Points, in no order, along strands that fork, close into loops and pass close to each other.
In the rows, 100 means zero.
Two points are linked if the straight distance between their rows is under 40.9. Some points are linked to none.
Q886: 91, 80, 73, 139, 107, 128, 69, 77, 90
Q254: 70, 105, 81, 119, 126, 96, 84, 78, 86
Q599: 63, 121, 66, 132, 94, 80, 123, 111, 38
Q153: 123, 87, 79, 157, 69, 146, 112, 110, 65
Q757: 101, 114, 149, 59, 136, 70, 117, 104, 136
Q516: 98, 105, 90, 76, 88, 94, 71, 90, 117
Q502: 123, 116, 63, 128, 109, 148, 110, 82, 75
Q695: 69, 79, 114, 87, 103, 67, 62, 94, 124
Q998: 51, 93, 74, 143, 112, 81, 99, 93, 47
Q138: 77, 104, 77, 94, 63, 84, 69, 109, 99
Q602: 137, 115, 73, 41, 71, 113, 86, 87, 126
Q307: 118, 122, 120, 52, 137, 94, 104, 79, 134
Q696: 76, 104, 71, 155, 107, 106, 118, 101, 44
Q392: 114, 74, 97, 178, 70, 135, 121, 118, 55
Q704: 74, 81, 101, 99, 106, 85, 54, 82, 119
Q410: 137, 98, 103, 36, 95, 106, 88, 80, 141
Q329: 131, 128, 103, 46, 124, 107, 107, 72, 130
Q898: 102, 123, 87, 96, 140, 112, 97, 64, 102
Q188: 87, 96, 76, 164, 104, 123, 115, 100, 50
Q872: 113, 103, 160, 55, 136, 77, 126, 113, 146
Q240: 107, 83, 140, 52, 90, 78, 79, 111, 152
Q881: 105, 88, 121, 58, 89, 81, 66, 97, 144
Q689: 70, 74, 89, 119, 109, 96, 55, 75, 106
Q132: 80, 72, 76, 162, 71, 117, 93, 115, 57
Q140: 55, 116, 96, 100, 139, 65, 100, 79, 82
Q363: 72, 118, 72, 119, 96, 90, 98, 99, 70
Q34: 95, 120, 123, 47, 91, 63, 95, 115, 135
Q419: 67, 82, 70, 150, 84, 97, 82, 103, 62
Q554: 133, 113, 62, 72, 81, 133, 89, 79, 106
Q468: 105, 65, 163, 67, 123, 81, 92, 114, 157
Q482: 103, 114, 67, 129, 121, 131, 100, 79, 77
Q910: 50, 107, 88, 114, 138, 66, 97, 77, 69
Q788: 77, 65, 168, 80, 131, 56, 97, 117, 141
Q242: 106, 118, 82, 156, 75, 122, 141, 123, 45
Q585: 142, 111, 70, 131, 48, 146, 125, 125, 69
Q651: 134, 118, 72, 60, 106, 127, 92, 68, 115
Q195: 104, 79, 173, 63, 116, 68, 119, 142, 150
Q853: 104, 123, 86, 68, 84, 93, 82, 94, 118
Q337: 111, 83, 151, 46, 89, 69, 93, 128, 158
Q438: 102, 91, 103, 70, 92, 96, 65, 87, 134
Q133: 96, 84, 75, 164, 99, 134, 106, 97, 58
Q51: 73, 70, 151, 79, 116, 56, 78, 109, 140
Q705: 125, 97, 113, 173, 64, 127, 156, 131, 44
Q377: 78, 95, 150, 63, 108, 45, 101, 127, 134
Q928: 131, 82, 171, 53, 139, 94, 129, 124, 155
Q173: 116, 68, 179, 66, 119, 82, 129, 152, 154
Q397: 85, 107, 67, 105, 62, 94, 79, 109, 92
Q144: 52, 82, 70, 151, 97, 87, 92, 101, 49
Q825: 102, 112, 75, 117, 131, 128, 94, 63, 89
Q478: 145, 86, 159, 36, 132, 100, 129, 111, 159
Q171: 87, 124, 64, 133, 59, 99, 113, 129, 58
Q887: 143, 106, 85, 27, 82, 113, 90, 79, 136
Q925: 72, 111, 69, 151, 94, 93, 129, 113, 34
Q905: 135, 102, 65, 139, 102, 164, 114, 84, 73
Q413: 97, 69, 85, 176, 67, 129, 107, 120, 54
Q519: 142, 101, 119, 24, 110, 106, 107, 81, 151
Q316: 81, 111, 63, 125, 56, 95, 95, 121, 69
Q865: 139, 105, 139, 32, 123, 96, 116, 93, 151
Q3: 73, 108, 95, 78, 71, 66, 67, 108, 111
Q491: 77, 76, 80, 135, 109, 115, 61, 73, 94
Q134: 66, 115, 140, 75, 149, 51, 115, 94, 109
Q820: 133, 83, 123, 176, 57, 134, 151, 129, 54
Q414: 137, 123, 86, 48, 111, 116, 99, 68, 126
Q239: 98, 121, 67, 144, 65, 110, 129, 128, 52
Q900: 85, 116, 105, 75, 119, 78, 87, 87, 117
Q862: 83, 111, 132, 59, 100, 50, 96, 116, 131
Q593: 119, 113, 62, 126, 53, 132, 109, 121, 70
Q272: 133, 114, 139, 42, 140, 96, 120, 88, 145
Q668: 108, 85, 69, 155, 89, 140, 94, 97, 72
Q577: 103, 83, 70, 140, 98, 138, 79, 86, 81
Q821: 58, 114, 117, 86, 142, 58, 102, 82, 98
Q382: 153, 98, 81, 139, 44, 156, 135, 123, 68
Q330: 67, 78, 133, 81, 107, 56, 69, 100, 129
Q344: 103, 109, 69, 101, 89, 115, 81, 87, 96
Q122: 118, 107, 93, 162, 71, 126, 148, 128, 44
Q624: 154, 92, 67, 138, 87, 175, 118, 87, 72
Q18: 54, 100, 80, 129, 124, 81, 95, 84, 60
Q918: 104, 114, 99, 85, 150, 110, 92, 59, 117
Q429: 89, 81, 162, 60, 102, 54, 98, 136, 148
Q977: 124, 115, 57, 115, 63, 133, 102, 107, 81
Q770: 84, 123, 136, 66, 143, 64, 112, 93, 120
Q380: 105, 122, 107, 50, 84, 77, 88, 104, 133

A piece is two or more points that can be reached from each other along the links. Count, over all rows, the pieces, the separate loops (a circle has one, a figure eight two, a Y none), the forks (points with three links) and the tips (points with one).
pieces -> 5
loops -> 1
forks -> 4
tips -> 12

Name the points in between on the shortest way along the links from the first point to the second, in order.
Q886; Q392 -> Q577 Q668 Q153
Q410; Q478 -> Q519 Q865
Q438; Q173 -> Q881 Q240 Q337 Q429 Q195
Q599; Q577 -> Q925 Q696 Q188 Q133 Q668
Q51; Q577 -> Q330 Q695 Q704 Q689 Q491 Q886
